A landscape with many valleys, sampled at points; each row gives a point and its height.
From any point a ball takes the steepest step (drop divided by distance) to one of its 2 nearest points. It stops when none of these is lower. Distance is the straight distance between rows; heights are no part of it.
z_657 (h 466): [107  97 135 112 132 132 122 109 112 181 137 110 109  97  92 153  70 130
 155  64 171 132 182]
z_515 (h 367): [136 157 127 139 105  93 167 114 171 112  97 135 168 138 150  84 162 145
 161 151  96 138  84]
z_963 (h 628): [ 98  85 132 146 109 152 105  68 120 174 150  81 119 140 106 133 111 173
 120 113 167 100 158]
z_786 (h 755): [141 143 117 138 146 132 130 152 102  93 123 145 120 153 140 152 134 133
 128 154 115 154 128]
z_78 (h 252): [155 109 131 136 149 104 172 105 163 171 127 130 152 172 146  96 158 142
 125 138  71  98 122]
z_694 (h 577): [125  83  94 117 127 130  77 105  56  89 135 174 117 114  93 191  42 164
 150 147 130 170 216]
z_818 (h 770): [143 142 129 112 117 101 107 157 127  76  99 155 119 125 126 171 100 150
 162 122 141 135 117]
z_230 (h 548): [129 120 108 104 122 131  97 116  81 118 122 155 119 122  92 208  58 155
 164 117 156 151 187]
z_453 (h 529): [153  76 130 147 187 148 132 126 122 136 150 131  96 139 118 130  62 174
 101 129 139  83 156]
z_74 (h 740): [116 126 194 124 172 161 155  90 122 132 136  89 106  99  36 109 147 169
 114 161 159 140 132]
z_629 (h 661): [124 149 165 138 161 160 142 172 158 105 140 116 169  95 164  66 164  71
  88 152 144 175 102]
z_978 (h 375): [147 115 112 118  99 138  84 131 151  76 152  98 117 102 102 155 127  97
 117 139 139 134 111]
z_623 (h 518): [124 160 137 139 130 136 159 111 146 134 115 106 159 139 126 114 191 117
 130 159 110 163 139]
z_887 (h 262): [111 136 167 123 117 124 175 162 137 168 120 170 128 175 214  71 166  87
 122  77  99  83  57]
z_213 (h 713): [139  69 118 152 180 167  70 132  59  95 141 141  96 170 110 177  77 184
  88 111 122 149 190]
z_560 (h 806): [127 137  69 102  70 116  77 133  82 113 121 119 125 136 125 178 139 133
 129 142 125 161 151]
z_502 (h 103): [120 172 110 138  86 148  94 133 140 134 133 118 151 143 171 110 178  69
 126 137 122 195 125]
z_371 (h 672): [115  50  83 158 152 143  67 125  87 108 118 142 138 117 147 135  53 200
  89 142 133  79 199]
z_17 (h 617): [153 127 118 154  71  90 150  93 189 125 124 124 153 126 147 117 138  97
 131 115  76  84 119]
z_406 (h 325): [117 167 151 109 139 111 176 161 122 144 110 181 119 134 191  85 158  86
 146  62  86 116  72]
z_685 (h 307): [120 134 113 132 165 121 162 131 137 186 142 141 138 132 163 134 162  93
  92 100  94 109 148]
z_721 (h 349): [ 89 185 120 110 146 113 166 170 113 149  89 170 139 104 175 106 147  92
 162  87 109 119 101]
z_610 (h 808): [150 118 138 133 116 156 135  68 160 108 198 103  95 128  73 151 124  98
 106 134 119 138 152]
z_6 (h 186): [162 107 149 157 158 144 153 109 159 163 149 102 132 164 138 105 167 147
  87 145 107  96 110]
z_920 (h 691): [149  51  90 153 153 164  54 123  76 102 143 141 122 154 135 143  59 170
  89 127 145 115 188]
z_400 (h 115): [104 152 128 109 169 124 139 169  92 148  97 166  88 169 188 127 126 135
 131  81 108  91  83]
z_668 (h 662): [127 110 140 143 164 155 130 136 121 136 148 100 114 107 107 126 145 117
  85 137 141 120 129]
z_421 (h 227): [119 142 124 115 159 114 158 163 125 178 133 165 106 136 168 121 125  99
  96  75 108  91  98]
z_420 (h 788): [151 125 164 128 115 150 157  69 158 133 184  99  99 102  85 145 135  83
 119 101 122 149  99]
z_234 (h 301): [121  90 140 126 173 130 169  82 142 137 157 120 131  79  62 110  78 133
 122 140 130  92 166]
z_795 (h 717): [ 94 104 180 132 191 170 148  99  87 141 160 105 106 108  66 136 134 166
  88 150 156 135 159]
z_298 (h 59): [ 99 100 140  89 189  94 143 188 125 184  96 147 133 133 148  94 109 164
 133  92 150  60  96]
z_144 (h 517): [113 156 123 136 105  98 153 111 148 163 131 131 157 118 132 139 162  80
 155 116  99 143 155]
z_876 (h 653): [130  50  92 152 164 129  95  92 109 121 140 134 128 123  99 101  61 192
 108 143 122  92 197]
z_753 (h 482): [145 135 147 142 105 134 161  96 183 123 144 107 156 118 116  94 174 109
 123 144 120 129 120]
z_163 (h 594): [134 134  99 141  40  86 119 103 167 151 140 135 136 152 157 142 127 101
 148 101  99  92  97]
z_243 (h 508): [143 146  78 114  72 112  91 160 115  32 120 151 136 109 142 149 120 110
 119 172 115 135 101]
z_80 (h 376): [ 87 152 118 107 114 100 131 163 142 158 113 126 150  77 161 119 125  84
 128 104 152 111 119]
z_501 (h 229): [113 110 106  95 157  88 122 160 127 138  52 145 144 129 165  72 134 189
 158 138 110  73  93]
z_271 (h 435): [147 121 123 145  94 136 123 109 157  87 155  81 131 121 101 109 151 113
 101 166 131 119 121]
z_737 (h 710): [117 171 150 131 136 134 141 154 137 109 109 115 131  97 136 124 146 115
 148 140 158 143 111]
z_627 (h 431): [167 109 162 132 165 135 166  82 147 106 118 135 117 130  50 126 104 171
 158 166 115 126 119]
z_633 (h 348): [154 114  88 142 124 106 141  67 141 136 141 143 120 157 101 140  90 162
 145 135  82 114 183]
z_339 (h 606): [137 123 149 125 158 150 170 163 174 156 140 116 155 127 159  87 164  88
  65 151 140 107 101]
z_692 (h 547): [132 164 152 140 123 122 149  73 143 147 113 134 197 165 123 110 217  98
 142 155  78 167 176]
z_321 (h 302): [ 97 125 122 108 143 107 110 176 132 154  87 114 120 112 154 125 123 138
 127 104 173  97 123]
z_10 (h 355): [130  80 140 133 156 136 143  58 134 124 151 137 104  83  43 104  44 180
 139 141 137 118 177]
z_514 (h 304): [160 133 108 144 128 112 155 106 154 132 132 121 134 148 113 119 130 137
 120 136  73 101 148]
z_204 (h 436): [100 130 139 124  92 106 137 129 154 186 113 109 137 111 141 108 145 101
 135  79 149 102 128]
z_618 (h 787): [123 130 111 104  98 126  77 151  95  97 124 127 114 114 116 188 108 148
 132 139 154 133 143]
z_664 (h 632): [108  60 111 151 144 137  89  73  85 101 138 153 127 107  67 127  49 198
 121 162 131 128 190]
z_874 (h 414): [109 119 128 121 158 138 160 109 111 164 153 115 108 117 104 162 100 124
 135 102 132 126 189]
z_251 (h 495): [149  92 160 133 185 152 128 128 136 111 131 130  81 123  79 123 100 187
 121 135 160 106 132]
z_340 (h 772): [139 154  84 130 128 117 131 149 111 114 141 138 128 145 175 145 140 100
 103 127 117 131 117]
z_841 (h 825): [124 178 106 113  76 118 101 140 106 112 102 139 137 144 124 193 131 134
 178 143 147 179 152]
z_663 (h 185): [154 135 165 154 125 132 177 139 163 173 124 137 130 174 194  80 172 104
 113  96 133 111  65]
z_812 (h 434): [113 150 127 116 137  97 152 159 125 123 118 126 123  71 124 144 109  82
 126 111 133 119 151]
z_225 (h 323): [136 132 134 129 134 106 144 127 163 131  71 113 149 158 135  78 186 178
 141 159 127 112  90]
z_923 (h 764): [114 124 196 127 147 159 152  86 146 138 172  91  98 100  50 131 152 112
 117 129 145 148 116]
z_199 (h 738): [174  72 108 140 142 165  92 106  78  81 165 122  95 165  97 184  98 163
  86 149 120 157 165]
z_124 (h 745): [139 120 176 132 111 145 121 140 143  94  92 112 108 124  90 138 126 178
 167 144 185 125  78]
z_485 (h 402): [112 159 130 142  64 106 127 130 158 103  73 127 167 119 141  96 160 131
 166 150 120 150 105]
z_585 (h 438): [133 150  90 134  47 114 125 117 145  75 106 115 148 141 137 108 159 121
 146 167  98 140 123]
z_4 (h 74): [159 117 169 139 124 156 140 119 165 182 145 116 132 176 163 117 192 120
  94 121 133 117  81]
z_118 (h 258): [124 129 145 108 132 122 161 178 151 174 109 140 113 124 179  93 132 115
 142  88 161  74  75]
z_740 (h 684): [108 183 150 152 136 158 133 146 155 114 103 112 165 110 143  75 163  93
 132 160 143 203 102]
z_543 (h 306): [138 145 120 105  71 156  71 141 134  69 159  82 127 121 136 164 132  81
 113 150 160 168  89]
z_34 (h 593): [105  34 123 170 128 156 108  87  98 187 149  93 143 137 131 132  94 181
  95 109 150  73 163]
z_602 (h 478): [ 90 162 130 112 137  89 159 135 121 153  94 146 134 103 116 150 126  96
 168 103 115 133 149]
z_993 (h 530): [100 161 178 107 140 138 170 167 156 185 141 131 150 122 175 110 166  47
  98  84 144 142  95]
z_660 (h 690): [114  81 151 125 212 164 129 127 100 167 147 106 109 115 116 136 120 144
  82 127 147 109 159]
z_889 (h 813): [143 160  75 107  83 103 100 155  87 112 159 141  96 134 170 194 118  81
 129  99 107 168 126]
z_235 (h 216): [101 162 130 112 171 109 124 184  69  99  84 172 101 168 175 117 133 160
 148 108  89 125  93]
z_51 (h 293): [ 71 164 123  93 181 101 151 185  86 123  81 176 126 118 186  90 135 118
 147 114  93 113  93]
z_898 (h 397): [145  98 141 136 161 152 155  78 140 124 138 138  97 125  43 132  73 209
 168 148 129 142 161]
z_145 (h 536): [137 153  75 115  71 104  94 168 132  69 110 152 132 128 188 121 128 122
 130 132 106 111  81]
z_493 (h 759): [186  93 122 142 134 160  91 119 102  78 151 107 105 179 123 160 145 153
  78 175 133 166 132]
z_255 (h 572): [135 134 176 109 162 154 173 161 168 161 173 101 129 125 164 114 141  65
  82 100 158 116  79]
z_103 (h 162): [103 107 115 101 188  94 127 165 110 169  86 159 137 151 169  92 119 215
 139 105 122  80  97]
z_432 (h 737): [134 158 142 139 111 170  75 129 109  91 167  91 123 161 108 131 181 111
 135 169 163 214 109]
z_377 (h 766): [154 124 148 151 127 175 100 133 118 100 152  94 121 145 109 129 177 139
  91 164 152 161 111]
z_656 (h 565): [134 154  95 123  38  94 117 134 131  98 130 138 123 154 184 139 135  84
 149 103 105 130  80]
z_826 (h 272): [134 120 112 124 140 100 132 134 142 127  89 124 153 135 131 107 133 194
 150 149 126  80 103]
z_809 (h 215): [115 136 128 103 155 124 133 185 104 160  91 157 107 143 183 104 142 138
 137 100 162 117  95]
z_850 (h 605): [100  73 106 141 120 149  87  87  54  81 173 156 120 104  61 167  48 170
 124 154 121 155 209]
z_85 (h 561): [141  59 121 177 163 154 128  85 106 176 161 117 121 156 133 137  49 191
 101  93 129  86 156]
z_756 (h 729): [129 166 163 122 129 141 134 131 132 108  94 115 129 117  82 120 147 150
 178 162 154 157 106]
z_679 (h 365): [107 131 128 123 172 129 168 140 126 171 128 140 118 121 131 123 122 126
 131  96 122 101 168]
z_914 (h 486): [111 138 164 126 126 128 145 139 152 215 125 128 156 119 154  95 170  81
 120  83 156 130 119]
z_361 (h 549): [118 146 151 141 118  97 135  76 153 187 123 126 181 133 124 134 196  79
 123 152  90 143 186]
z_744 (h 511): [114 116 119 119 109 122  88 122 100 154 135 122 106 104 119 193  65 135
 176  78 158 137 170]
z_553 (h 733): [140 168 126 135 157 134 118 181 115 107 118 112 137 142 140 115 170 110
 115 157 141 168  97]
z_142 (h 625): [ 90 177 119 110  70 125  91 176 131 114 101 131 140 107 171 118 132 105
 145 106 157 155  86]
z_102 (h 792): [139 131  74 129 105 111 107 128 102 132 175 118 111 148 161 176 126  98
 109 102 100 121 150]
z_824 (h 462): [186  99 165 137 189 149 131 127 163  67 133 134 107 119  53 118  86 175
 143 148 131 120 107]
z_528 (h 826): [178 122 109 136  95 125 129  83 153  88 173 123 110 130  91 178  84 105
 137 137 106 141 147]
z_959 (h 839): [125 179  98 124  86  91 121 125 118 109 100 163 131 132 127 164 137 104
 164 131  92 158 131]
z_738 (h 219): [144 166 103 121  62 137  84 135 129  78 123 114 140 140 162 137 168 100
 132 155 150 179 101]
z_439 (h 298): [142 120 114 134 122 110 161  57 141 124 154 141 116 113  52 126  82 130
 159 151  95 130 188]
z_206 (h 595): [103 183 111 111  48 100 109 148 123 131 111 143 143 114 173 115 143  84
 163  88 117 120  99]
z_752 (h 830): [152 168  81 107  88  83 110 163  92  75 113 164 113 131 150 179 113  99
 163 122 101 161 116]
z_54 (h 236): [132  95 115 140 127 122 141  66 163 157 166 108 138  98  67 119  95 109
 117 141  97 101 188]
z_785 (h 709): [113 175 144 147  95 161  98 123 134  95 135 110 150 118 101  99 164  92
 143 171 147 215 113]
z_395 (h 633): [119 137 148 137 161 153 138 148 155 144 144  91 141  95 131 104 169  82
  81 146 145 144 121]
z_683 (h 474): [135 137  94 131  54 118  90 139 130  68 116 113 157  97 139 115 144 110
 114 196 124 129 130]
z_817 (h 758): [155 155 161 106 108 122 118 166 139  68  80 146 124 129 103 160 123 169
 176 142 154 145  70]
z_687 (h 174): [ 97 109 158  98 149 107 169 166 138 218 102 142 132 124 146  98 127 128
 144  68 164  66 106]

For each start below, name the point where the ball stops.
z_145 => z_298
z_923 => z_80
z_251 => z_54
z_959 => z_737
z_664 => z_400
z_377 => z_80
z_752 => z_737
z_692 => z_502

Call two points neighbours if one is among the 2 nearest of the other. Go from one point of each pair to the other, from neighbour to neighbour, staying as low as possible. Name the highest point that can't be avoided.
z_298 and z_54 => z_721
z_54 and z_4 => z_633
z_502 and z_54 => z_361
z_400 and z_298 => z_118
